Each row is a point on a landscape with many valleys, with its height.
A ball rolls from a point to whichever of its 4 nearest points has the largest drop for the distance, and stops where none of them is lower. Distance is the straight distance between rows; heights are no part of it.
K904: [-11  -1   7 -40   8  13  -4  -1  36   0  12  25 -12 -47   7 -26   1  -7
 -17   7]  height 162
K274: [ -7   8   6  12  16 -25  -1 -18  -5 -10 -26 -16   2  24  -7  18  -1  12
 -12  -5]  height 336
K592: [ 23 -19 -14   6  -1 -12   4  11  -9   3  -9 -14  -1  12 -18   8   4  -2
   6 -11]  height 493
K947: [-1  0  5 12  8  0  8 -2 -8  9  0 -9 -7 12 10 26 -6  5  7 -4]  height 377
K281: [ -1  16 -13  14   9   3  -2  12 -12  10  13   9   1  12  10  21  -4  17
   4  13]  height 105
K351: [ 24 -36 -14  -3 -13   9  -5  12 -11  -8  11  16  -5  -7   9  -9  19  -7
 -21  17]  height 220
K101: [ -4  33  14  14   4 -16  10  -9   5   3  -1 -13  -3  18 -26  14  -7  17
  -2 -17]  height 389
K791: [  8 -38   7 -21   1   9  -5 -11 -15 -26 -12 -13 -12  12  -1  13   5 -35
  26  -5]  height 552
K306: [  6 -17  18 -17 -17 -10 -18 -27   0 -23 -18 -20   9  -8  16 -13   3 -19
 -28   6]  height 235
K282: [ -3 -16 -12 -22   9   3   3  -6  20 -13   2  23   2 -40   6 -32  12   4
 -17  19]  height 113
K301: [  4 -13  12  -3   4  -8   2 -22 -21 -15 -23 -15  -6   5  -1  14  -1 -12
  19 -13]  height 396
K55: [-45 -11 -10  12  17  -3   4 -15   8 -10 -28  -9  -1  33  21  18  -5  19
   6   5]  height 198
K48: [ 18 -12 -13  -3  -1  17  -5   3 -17  -3  22  19  -2 -13   8 -10  17  -7
  -4  12]  height 330
K643: [-29  -6 -10  15   8   4  12   3   5   6 -16 -11  -5  24  13  29 -20  17
  16  -3]  height 311
K512: [-28 -18  -3   0  13   1   4 -16  -8  -2 -32 -13  -7  20  24  28 -13   5
  17   1]  height 201
K890: [  3 -16 -19  -4  13   8   4  -8  -2 -27  -7  22  13 -28 -10 -25  17   0
   0  26]  height 114
K671: [ 11  27  38  -3  -3  -8 -12   8  -9  22  19   6  -1  11   5 -14   1  -4
   3   0]  height 525
K366: [ -9 -34   8 -27  -8   8  -2  -1  32  -1   2   5 -12 -24  15 -23   8 -15
 -30   1]  height 222
K770: [  0  43  -5   8  12  -6 -14  25  -5   1  10  23  13  13   0   9  -2  22
   6  26]  height 427
K551: [ -5 -21  16 -24  -5   3  -5 -27  18 -14  -8 -22   2 -20   2 -20   8 -25
 -14 -10]  height 358
K94: [ 13  -4  12   8 -16  -5  -5  -3  -6   7  13 -12   6   1   6 -12   0  -5
 -27   2]  height 514
K64: [-10  25  19  20  11 -17  -1  -1   6   2   2  -3   2  31   3  13  -3  13
 -18   4]  height 399
K105: [ -6  23  12  -5  11 -16 -12 -38 -11 -14 -26   0  -1  12   9  16   3  12
  -4  -1]  height 434
K926: [  3 -36   3 -19  -2   3   7  -4  22   3   0  -3 -11 -20  -7 -23  15 -11
  -9 -12]  height 346
K681: [  3 -11 -19  13   7   5   0  20 -11  12   1   1   2  16  15  26  -4  13
  -4  10]  height 288
K375: [  6 -26  11 -15  -7  13  10 -14 -10 -22 -15  -6 -11   0  -9   9  -4 -34
  31 -18]  height 676
K508: [-28  13  -6   7   8   8   1  15   2  22   7   5  -8  11  23  16 -18  24
  14  14]  height 55
K677: [ -6  20  15  18  13 -16   5 -11  -2   1  -4 -12   2  21  -5  19  -3  14
  -6  -6]  height 317
K593: [ 11  23   2   0 -10  -1 -14   7   4  11  21   6  12 -15  -6 -34   4   4
 -14   7]  height 324
K136: [ -2  -9   5  -3 -11  -3  -4  -3  18  12  13 -13  10 -22  -1 -29   4  -3
 -20 -10]  height 308
K582: [  0   9  -6 -13   5  10  -7  -6   8  -7  10  21   3 -37   0 -36  14  -2
  -2  16]  height 106
K51: [-16 -20  23 -23  -9   2  -7 -15  34  -8   4 -10   2 -24  19 -25   0 -27
 -31  -3]  height 439
K199: [ 12 -22   9   0   3  -4  -2 -19 -18  -8 -12 -16  -5  11   7   9   5 -14
  -1  -4]  height 352
K718: [-23  24 -24   8  -1  10  17  24  10   2  -7  14   0  14 -12  29 -30  22
  18 -12]  height 278
K604: [  8 -15  -3 -26   4  25  -1  -5  21  -3  14  19 -11 -29   4 -18  17 -17
  -9  10]  height 261
K544: [ 10  -7 -28  -7   8   7   7  -2   0 -22 -11  17  17 -25 -29 -22  12   6
  13  11]  height 215
K548: [  3  -6   2  -1 -14  17  19  -3 -16  -2  -3   4 -11  -6  -2  17 -19 -15
  31 -26]  height 425
K601: [ -2 -34  15 -18   1  -9   2 -17  10  -9 -20 -18  -6 -15 -12 -23   8 -19
   4 -18]  height 511
K230: [ 14 -28 -13 -10  -6  11   2   1  -4  -4  12   6  -6 -13  -2 -10  19  -8
   3  -1]  height 326
K440: [ 13  28 -14   1  -2  -7  10  10   8   1  -3 -11  15  10 -37  10  -1  10
  -5 -19]  height 489
K848: [ 10 -22   5  -3 -20   5  -5  -2   8   5  11   2  -6 -19  12 -20  15 -15
 -29   7]  height 402
K209: [  0   3 -24  -7  -1  -2  -2  11  22   2   1   7  21 -29 -17 -30   6   8
 -19  -1]  height 378
K162: [ -8   2  -2  -2  16 -15 -11 -29 -14 -12 -35   2  -7  17  15  21   1  10
   0   3]  height 388
K468: [ 11 -43   1  -7  -3 -13   2  -2   9   1  -7 -18  -2  -6 -12 -30  11 -13
  -3 -13]  height 422
K538: [-33 -12 -22  20  18  -4   9  16  19   5 -10  -8   1  37  15  23  -8  18
  -3   6]  height 345
K881: [-13   2   3  21  18 -13   6  -7   2   0 -17  -9   3  28   3  30  -6  10
   2  -1]  height 263
K406: [ 12 -13 -13   3 -19 -10  -7  13  11   7   7  -6  15 -13  -7 -23   9   6
 -36   0]  height 414
K760: [ 25  -9 -26   5  -4   3 -11  13 -17  -7   6  10  12  -8  -1  -7  11   6
 -17  20]  height 459
K4: [-23  18 -18   8   8   9   7  20   6  13   5  10  -4  14   8  20 -21  26
  18   7]  height 202
K463: [ -3  22  14  12   4  -2   5   2  -4  13  11   1  -4  13   6  20 -10   9
  10  -1]  height 313
K761: [ -6  10   5  -5   0  21   1   4 -12  13  16   4 -11  -3  15  23 -17  -8
  28   0]  height 332
K561: [  0 -28   1  -2  -4 -30 -11   5   9  -8 -19 -32   9  -2 -13 -32   5  -6
  -8 -16]  height 436
K877: [-19  12 -14  15  10   0   1  20  10  10   8   9  -1  23  12  27 -10  20
  -2  11]  height 259
K206: [ 10  28  -3   6  -3  -7   0  12  10   5  12 -12  15  11 -23   5   4  10
 -18  -7]  height 528
K350: [ 18 -11 -23   2  -6   5   6   7  -5   1  -1   4   0 -10 -30  -7   9   0
  13 -11]  height 417
K734: [ -2  16 -13   4   3  10  -4  12 -23   9  14  16   0  -7  11  14 -10  12
  18  12]  height 187
K723: [  0   6  -6  -8  12  17  -2 -14 -15 -21   9  29   7 -33  -4 -24  10  -9
  18  25]  height 41
K812: [  9  -8  15   6  -7 -20  -8 -22 -14 -10 -19 -23   7   8   3  -3   3   0
 -26   0]  height 203
K446: [ 18 -24 -25  -2  -3   6  -1   6 -10 -18  10  19   8 -17  -1 -19  19   4
  -5  16]  height 335
K102: [  9 -36   2 -23  -2  21  11  -5  11 -10   7   4 -13 -10  -8 -11  20 -26
   9  -9]  height 555
K34: [  8 -36  -5   0  -4 -15   4   6  10  -1 -17 -16  -9  -4 -26 -34   5 -13
  15 -15]  height 271
K186: [ 12 -35   3 -11  -6   6  10  -3 -12  -7  -7  -3 -19   0 -13  -2   7 -23
  29 -16]  height 566
K569: [ 18   2  -9   9  -2  -1   1   8 -11   7   9  -6   3   4  -5   8   9   5
  -7   1]  height 526
K962: [ 15 -28  15 -11  -4  15  -7  -6 -10 -12  15  -5  -7   0  15  10  10 -33
 -10   6]  height 650
K356: [  5  37  16   2   3  -5 -11  13  -9  15  18  16   1   4  -4  -8   0  14
  12   5]  height 451
K837: [ 14 -12  24  -9  -4   3  -9 -21  -6 -12   8 -15   1   1  12   4   2 -31
 -17   6]  height 577
K792: [-19   3   7  26  12 -10   0   3   3   5  -6  -2  -3  29  22  24  -6  11
 -14  17]  height 328
K217: [  0 -41   3  -3 -21 -19  -8   9  14  -3 -10 -20   7 -11   5 -31   6  -8
 -28 -12]  height 505
K684: [-28   1   2   4  -2  13  19  -7  -4   0 -20  -7 -10  12  14  26 -34   5
  24 -13]  height 216
K998: [-12  32  11  -4  11   0 -17  23 -14  19   5  28  -5  11  17   3  -9  17
  25  14]  height 287
K73: [ -6  18   6   1  -2  16  10   3 -16  11  11   4 -12   0  10  22 -18  -1
  26 -10]  height 371
K302: [  7 -38   5 -27  -3  19   2  -6  24  -4  15  11 -14 -13   3 -15  19 -24
 -16   7]  height 343
K260: [ 22  -2 -20   6  -2   1  -2   7 -13   2  12   7  10 -10 -10  -6  12   6
  -2   3]  height 413
K625: [-14  34   5  16   9  -5   0  19   3  14  13  11  -1  19   1  14  -8  18
  10   4]  height 193
K641: [  7 -22  -6 -31   2  32  -6  -6  19 -17  25  23 -10 -16   1  -7  21 -23
  -1  13]  height 298
K874: [  6  47   8   4   5 -16 -19  27   4  10  15  14   9  17 -12  -7   2  15
 -14  15]  height 292
K190: [ -4 -34  14 -37   0 -11 -17 -22  17 -26 -24 -13   0 -16   4 -23   9 -25
  -8  -7]  height 245
K453: [-15  26 -28   8  16   2  -8  22   0   0   0  13  16  13   7  24 -10  27
   8  29]  height 289
K49: [  6  36   8   7  -3  -9  -2  11   5  12  19  -3   7   6 -21  -7   3  13
 -12  -6]  height 464
K784: [-15  20  12   2   6   4  -7  17  -2  26  16  15  -8  14  25  10 -13  12
  13  12]  height 297
K442: [  5 -44  -5 -20 -17  -2   2   9  24  -7  -1  12 -13 -20  13 -29  14  -8
 -34   7]  height 375
K972: [ 12  37 -15   4   9  -7 -11  20  -5  -1  12  12  17  11  -9  10   3  17
  -9  14]  height 430
K176: [ 12   7  -4  11   1 -17   2  12   1   2  -4 -15   6  21 -13  18   3  10
 -26  -1]  height 333
K798: [ 11  23 -15   1  -2  -3 -18   9   7 -12   9   8  32 -19 -10 -35   9   9
 -18  20]  height 340
K773: [-42   7  12   1  12  11   9 -21   1  -4 -18  -4  -7  19  27  26 -29   4
  25   1]  height 96
K296: [  7 -10   0 -11 -10  22  16  -9   3  -2   7   6 -11 -18 -12  -5   9 -22
  14 -14]  height 23
K731: [-12   3  23  13   8   1  -4  -8 -11   6   2  -4  -4  21  34  22 -10  -7
   0  16]  height 398
K646: [-18  33  -7   6  15  -3 -15  27  -7   8   6  28   8  11  17   8 -12  25
  14  26]  height 437
K534: [ 16  20 -22   5   2   5  -3   4 -12  -5  12   9  15 -14 -14  -4   7   9
   6  12]  height 302
K2: [ 14  18 -24   8   0   2   8  14  -1   3  -1   2  11   9 -23  22  -1  12
   8  -6]  height 573
K345: [ -5 -31  12 -14 -24   1  -3  -2  24  -2   5  -7  -1 -19  17 -26   8 -25
 -40   6]  height 390
K689: [ 14   9  -9   5 -12  -3  13   0  -1   3  -1  -5   3  -4 -35  -3   2   4
   8 -23]  height 380
K572: [ -1  32  33   7   5 -13   1 -12  -4   8   8 -11  -2  14   1   3  -3  -1
  -2  -4]  height 373
K644: [-17 -38   7 -13  -3 -18  -2  -7  25   0 -16 -17   5 -19   5 -29   5  -8
 -17 -17]  height 506
K527: [ -3  17 -19   8  11   7  -9  20 -20   4  10  16   4   3  22  15 -11  20
   9  25]  height 291
K318: [-20  36   7  11   7  -1   4  14   0  16  10  15 -10  17  -1  14 -16  17
  20  -4]  height 269
K779: [  6  19  25  -5  -6   1   8 -35  -4  -8  -8 -12   3 -10 -15  -6  -5 -16
  13 -24]  height 397
K218: [-13 -12  -4  12  13  -4   8   2  -9  10  -6 -11  -6  21  18  28 -11   9
   5   2]  height 338
K992: [ 22  -6 -16   3 -12   4  -8   7  -7  -2  13   4  11 -16   2 -13  14   2
 -24   9]  height 574
K532: [ 12  25 -15   4  -8  -6 -10  12  10   1  14  -6  24  -9 -21 -17   6   8
 -19   3]  height 429
K340: [  9 -13  14  13 -28 -18  -5  -2  -5  -1  -3 -22   9   7   6 -10   0  -4
 -41   8]  height 403
K866: [-13   8  18  -2  10   5   7 -24 -13  -3 -15 -11  -6  15  14  27 -14  -5
  18  -3]  height 176
K320: [ -5 -43  15 -23  -3  -4  -2 -15  20 -12 -11 -19   0 -14   9 -24  13 -21
 -22  -4]  height 401
K685: [-26  16  -8  -8  13  -2 -23 -36   0 -13 -31  11 -10  20  31  27   0   8
   6   3]  height 438
K109: [ -3   4  25 -13  -8   5  -8  -9  15  11  22  -7   2 -25   8 -32   6 -21
 -14  -3]  height 304
K298: [-14  23 -28   8  10   6   1  24  11   4  -6   7   3  18  -4  32  -8  23
   9   4]  height 115
K292: [ 13  13   5   5  -6   3  -9   5 -16  15  24  10   2  -7   9  -5   6  -4
  -5  12]  height 431
K999: [ 11   5 -22   1   5   1  -3  -2   2 -18  -1   9  27 -25 -15 -30  12   6
  -8  25]  height 209
K5: [-17  17  -4  16  13   0   8  12   8  10   4   0  -1  24   3  28  -9  17
   6   0]  height 295
K397: [-31  20  20  10  11   2   6  -5   1   8  -4   0 -13  22  17  21 -23   8
  20  -2]  height 173
K492: [ 19 -39 -19  -7  -4  -5  -1  14   3  -1   0   4  -5  -9  -9 -24  22  -7
  -5  -1]  height 119
K880: [-44  30  -3  14   1   9  15  15  17   4   2  15  -9  20  -7  19 -29  24
  23 -10]  height 421
K611: [ 22 -36 -13   6  -1  -9  -2  21 -12   1  -4  -7  -8  13  -6   3  13  -6
   3  -2]  height 524
K919: [ -2 -11  -6  -1  -7  -5   9  -1  24  11  -5 -15   9 -26 -24 -29   5   3
  -3 -26]  height 237
K263: [ 10  -3  17   4  -1  -2   6 -17 -14   3   3 -15  -1   5   1   9   5  -8
   0  -7]  height 272
K577: [ 11 -25   3   4  -4   6   8  -2 -18   0   0  -9 -10   3   0  11   5  -8
  17 -10]  height 405
K235: [ 19  -3 -11   8  -2  -6  10   4  -2   6  -6 -12   5   5 -25   4   3   4
   6 -15]  height 448
K621: [ 13  17  12  -9  -5  10 -14  -4  -4   9  25  12  -1 -17   2 -24   8 -11
  -2   7]  height 283
K166: [ 11  16 -18  17   2  -3 -11  22  -7   3  10  14  13  14   9  18  -1  11
 -18  24]  height 597
K309: [ 13 -10  -2   6  -4   9  -5   1 -20   9  13   5  -2   4  18  14   2  -9
 -12  10]  height 488
K878: [  6  -1   8   9  -3  -1  17 -11 -13   1 -11  -7  -1   2 -10  17  -6  -2
  16 -18]  height 89
K739: [ 10   3   2 -14  -2  21   0 -11  14   3  22  12  -5 -25  -3 -23  14 -14
   2   0]  height 219
K332: [-28  22  18  16  19 -15  -2 -18   2  -7 -14  -2  -6  27  16  18  -6  14
   1   6]  height 258
K223: [  6 -14   0 -32 -11 -13 -31 -29  -8 -30 -29  -7   3  -8   9 -17  10 -19
 -14  -5]  height 35
K917: [ 12  14 -27   8   6   6  -4  11 -19 -16   2  13  19 -10 -12   6   2  11
  12  18]  height 217
K79: [-16  43 -19   6  11   6   2  24   4   2   2  19   5  10 -11  20 -17  27
  18  10]  height 264
K285: [  9 -23 -18  -7  -8  -8   6  13  19   7 -10  -9  -1 -17 -30 -31  10   0
   6 -18]  height 15
K416: [-40  16   3   4   4  18   8   9   9  17   2   2 -17  10  26  13 -29  19
  22   3]  height 185
K44: [ 12  23  -2  18  -3  -9  -5  22   0   7  13   3   9  23   0  11  -3  13
 -33  16]  height 496
K774: [  7 -27  14 -21   3   6  -3 -24   0 -24 -14 -15  -2  -2 -10  -1   8 -32
  14  -9]  height 527
K9: [ 15 -18   4  -6  -1  13   8  -8  -2   4   8  -7 -10 -10  -5  -4  12 -15
   4 -12]  height 221
K591: [  4   8   9  -3   1  16 -11   6 -16  14  21  10  -5  -1  25  13  -6 -10
  11  13]  height 232
K645: [  2 -12  -5 -20  -3  15  16 -10  20   6   3   7 -10 -31 -15 -23   7 -10
   1 -13]  height 184
K124: [  4 -14  -6   0   2  13  -2   6 -19   7  14   3  -6  -2  22  26  -4  -1
   7   6]  height 370
K902: [-36   8 -20  15   9   6  20  20  26  -1 -14  -4   2  32  -6  26 -12  20
  10  -8]  height 387
K566: [ 14  -1 -18   1 -10   4   7   3   9   3   6   5   6 -22 -29 -18  10   5
   1 -15]  height 254
K786: [ 20 -45 -15  -9  -5   3  -2  12  -4  -6   4   7 -12  -6   2 -17  25 -10
  -7   3]  height 52
K631: [  1  11   1  10  -8   9  15  -2 -15   6   2   5  -8   1  -6  18 -16  -1
  25 -21]  height 270
K648: [-18 -19   9 -31  -2   7  -1   5  38   4  13  12  -8 -39  18 -20   3  -9
 -27   0]  height 118
K224: [-22  30   9   3   2   7  -1  15  -4  20  11  17 -14  11  12  12 -22  15
  30   5]  height 341
K782: [ 11   4  17   8 -15  -6  -7  -4  -1  10  17 -12   7  -5   5 -20   7  -6
 -28   1]  height 426
K864: [ 10  -4   2   2  -3 -19   6  -3   9   1 -11 -31  17   2 -25 -11   1   1
 -12 -21]  height 507
K995: [  7   2  28   9 -10  -7  -9 -11 -12   0  -3 -10  -5  11  24   8  -6 -20
 -26  12]  height 541
K885: [ 16 -24 -14  -2 -18  13  21   4  -2  -8 -11  20 -14 -16 -27 -13   4 -10
  23 -27]  height 610
K564: [  2   7 -19   7  -3  12   8  14 -17   9   4   9  -5  -2   4  25 -13  15
  21   0]  height 301
K391: [-16  35  -7  11  14  -4   8  19  18   4   5   4   1  28 -13  28  -3  13
   0  -6]  height 359
K14: [  8   9  21  -1  -1   3   0 -14  -4   9  18  -8  -1  -1   1  -6   3 -14
  -7  -5]  height 382
K247: [-14  12  17   2   9   8   1  -4  -9   9   2  -6  -9  13  27  24 -17  -6
  15   2]  height 267
K628: [ 14  20 -14   8  -3   8   5   4 -11   3   8  13   7 -11 -18   2   3   8
  17  -1]  height 357
K500: [  1  21  36   9  -5  -9 -10   4  -8  18   9   6 -10  22  24   2  -3  -4
 -11  19]  height 670
K757: [  5   8   3  -3 -10   5   1  -8  10  15  19  -6   2 -23  -9 -27   8  -5
  -5 -11]  height 266
K155: [ 10 -17   7  -3   5 -28  -9 -18 -19 -13 -28 -27   3  14  -6  -5   4  -1
  -2  -9]  height 54
K981: [-28  22  13  15  10  -4  18 -11  -2   0 -12  -1  -4  19   0  24 -17  14
  17 -11]  height 248
K965: [  3 -14   8  -4  -5  -6   8 -20   4   2  -9 -19   6 -12 -12 -21   5 -10
  -5 -20]  height 416
K747: [  5  35 -23   5  -2   5   9  19   3   2  -5   5   5  14 -24  27  -8  14
  10 -11]  height 579
K82: [-27  -6  13  -3   8  12   0  -2  -2  10  -1  -9  -9  17  41  22 -21  -4
  13  12]  height 344
K354: [  2  -5 -12   6  -5  12  17   8 -13   6  -8   5  -8   2  -4  26 -21   8
  26 -12]  height 424
K680: [ 10 -24 -17 -11  -2  11   7  -2   8  -2   1  16  -7 -30 -16 -24  16   1
   4  -2]  height 281
K248: [  5  11  24  10  -9 -20  -8 -17 -11  -1  -3 -16   4   8  11  -3  -2  -4
 -29   7]  height 386
K737: [ -4  34  15  17   5 -13 -10  19   2  12  18   4   2  21  -3  10  -2  15
 -16  11]  height 234
K451: [-35  29 -28  -1   8  11  -3  25  10  -2  -3  18   2  11   4  12 -24  30
  18  19]  height 347
K314: [-21  37  12  19   7  -5  12   5   5   4   2   4  -7  22 -12  22 -18  14
  14 -12]  height 334
K383: [  9   8 -30   8   0  12   6   7 -20 -19  -5  17  12 -16 -20   9  -4   8
  26   7]  height 86
K616: [ 21 -27 -17   5 -23  -8  -5  16   2   0   0  -6   6  -9  -2 -15  12  -3
 -30   4]  height 498
K20: [  1   4  18 -14  -3  -5  -1 -41   1 -14 -17 -19   5 -13 -10 -12   4 -13
   2 -22]  height 407
K870: [  6  -1  30  -4 -30  -3 -10 -14  -1 -11   4 -14   0  -3  20 -12   0 -32
 -34  18]  height 428
K907: [ 14 -39   5 -10   6 -17  -7 -13 -19 -20 -27 -17 -15  10  -7 -10   6 -22
  24  -4]  height 476
K888: [ 13   9   1   7 -21  -7  -9  12   4   8  19  -3  11 -13   5 -27   4   1
 -33  12]  height 482
K851: [  4  37 -10   5   9  -2 -13  14 -21  -7  13  19  23  -2  -5  -2  -7  14
  16  20]  height 327
K501: [ 22   8 -18   5  -1  -2   0  11   2   4   7  -5  13   1 -20  -2  11   7
 -11  -4]  height 509
K242: [  8 -18 -28 -12   0   0  -1   8  19  -8 -10  11  12 -30 -27 -30  14   8
  -3   0]  height 290
K8: [  8  -6  -8 -18  -3  27   8 -11   9 -10  11  24  -8 -30 -14 -18  11 -13
  16   1]  height 165
K238: [-11 -23  14 -22  -2   0  11 -23  29  -3 -14 -13  -7 -31 -12 -22   0 -17
   6 -28]  height 626
K780: [ 10   5  17   4  -2   7 -10   3 -15  10  19  -1  -6   7  28  12  -4 -15
 -11  14]  height 408
K180: [-10  25  34   4   6 -14 -20 -27  -8 -10 -12   1  -4  22  32  11  -4  -6
 -16  19]  height 687
K148: [ -1  22   0  -6   4  14 -10  13 -24  10  17  22  -2  -7  20   4 -13   2
  32  18]  height 116
K348: [  8  38   3   5   5  -4 -19  15 -16   5  12  22  16  -2  -5 -15   3  14
   7  25]  height 385
K56: [-14 -28   1 -17 -10  -4   0   8  31   4   8   3  -1 -36  18 -25   5  -3
 -34  -5]  height 182
K427: [  8  -6  11  -2 -14  10  19 -19  -2  -4  -2  -6  -4 -13 -18  -7   2 -18
  17 -26]  height 230
K141: [ 12  29  -4   8   1  -1  -2   8  -7   7  16   5   8  -8 -21  -5   3  12
   7  -4]  height 384
K156: [ 11   7 -28  11 -13  11  13  12 -17  -8 -10  22   4  -7 -19  13 -19   8
  24 -16]  height 284
K800: [  1  -1  -2  21  14 -19   3   7   4   0 -20 -13   6  34  -3  27   3   9
 -12  -1]  height 293
K168: [-33  -1   3  23  16 -10   1  -8   7  -8 -21  -8   3  34  19  22  -4  15
  -5   7]  height 226
K352: [ -8 -16  -6 -23  -1   5   5   0  29   9   5  13  -4 -37  -3 -29   8   4
 -16  -5]  height 126
K456: [ 20 -23 -23   6  -8  -4  11  18 -12  -2 -15   1  -7   2 -27   3  -2  -3
  27 -18]  height 553
K835: [ 17 -34   2 -11 -18  10   1   1   0  -4  14   3  -7 -11  14 -13  17 -20
 -27  11]  height 275
K952: [ -7 -15 -18 -11  -8  -5  -7  12  27  -3  -2  13  15 -41   3 -33   6  12
 -32   7]  height 240
K651: [  2  25  19  10  -4  -3  14 -11 -11   4   5  -7   0   2 -16   7 -10   3
  12 -21]  height 265
K627: [  5   4  15  13   4 -13   3  -9 -13   2  -1 -17   0  15   0  13   1   4
 -13  -5]  height 374
K855: [ 11 -31   5 -10  -7   8  15  -8   0  -5  -8  -6 -13  -8 -16  -7   8 -21
  19 -18]  height 369
K232: [  2   1  -8  17   9  -9  13   7   1   5 -17 -11  -2  26 -10  28  -6   8
   6 -10]  height 299
K555: [-41   8   1   7  15  -3   1 -25   1 -11 -29  -1  -4  20  18  24 -15  16
  17   1]  height 155
K390: [ 12 -17   6 -22  -3 -16 -19 -32 -11 -20 -36 -18   0   0  -2 -15   9 -13
   3  -8]  height 163
K22: [  3  -9  14  -8  -5 -12  -5 -26  -4 -10 -11 -25  13  -6  -4 -15   4 -10
 -15 -13]  height 337
K959: [ 16 -34  -6   1  -2 -14   4  14  -1  -1 -10 -14 -17   6 -26 -26   7 -15
  23 -10]  height 372
K319: [ -2  -1  16  -1  12   1 -11 -23 -15  -8 -10 -12  -3  12  24  25  -4 -15
  -2   7]  height 262
K990: [-33   3  -9  16   3   5  22   2   9   1 -16  -4  -8  21   0  27 -27  19
  18 -13]  height 331
K741: [  5  29  20   1  -3   8   2  -1 -11  14  17   8  -7  -1   2   3  -7  -8
  25  -9]  height 411
K386: [ 13 -35  11  -9   3  -8   0 -14 -12 -10 -14 -22  -7   0  -4 -13  11 -21
   9  -9]  height 423
K239: [  4   6   7  15   5  -4   3   0 -11  11   8  -6  -5  14  16  19  -4   5
  -9   7]  height 475
K310: [ -5  39  12  14  15 -11  -6  22   8  11  12  12  -2  23 -10   9   0  18
   0   3]  height 94

For each start below, name the point where the ball stops.
K209 -> K723
K569 -> K383
K274 -> K773
K501 -> K383
K601 -> K155
K800 -> K773
K888 -> K296
K538 -> K773
K532 -> K296
K218 -> K773

Call two points neighbours if one is among the 4 nearest of the other. Go from one point of each pair to the other, from neighbour to neighbour, staying as low as possible. Name the highest point that can't be avoided.
K148 / K383 -> K564
K773 / K223 -> K199
K296 / K648 -> K8
K773 / K281 -> K877
K773 / K298 -> K4
K148 / K310 -> K5
K723 / K648 -> K352
K773 / K508 -> K416
K281 / K148 -> K734
K223 / K155 -> K390
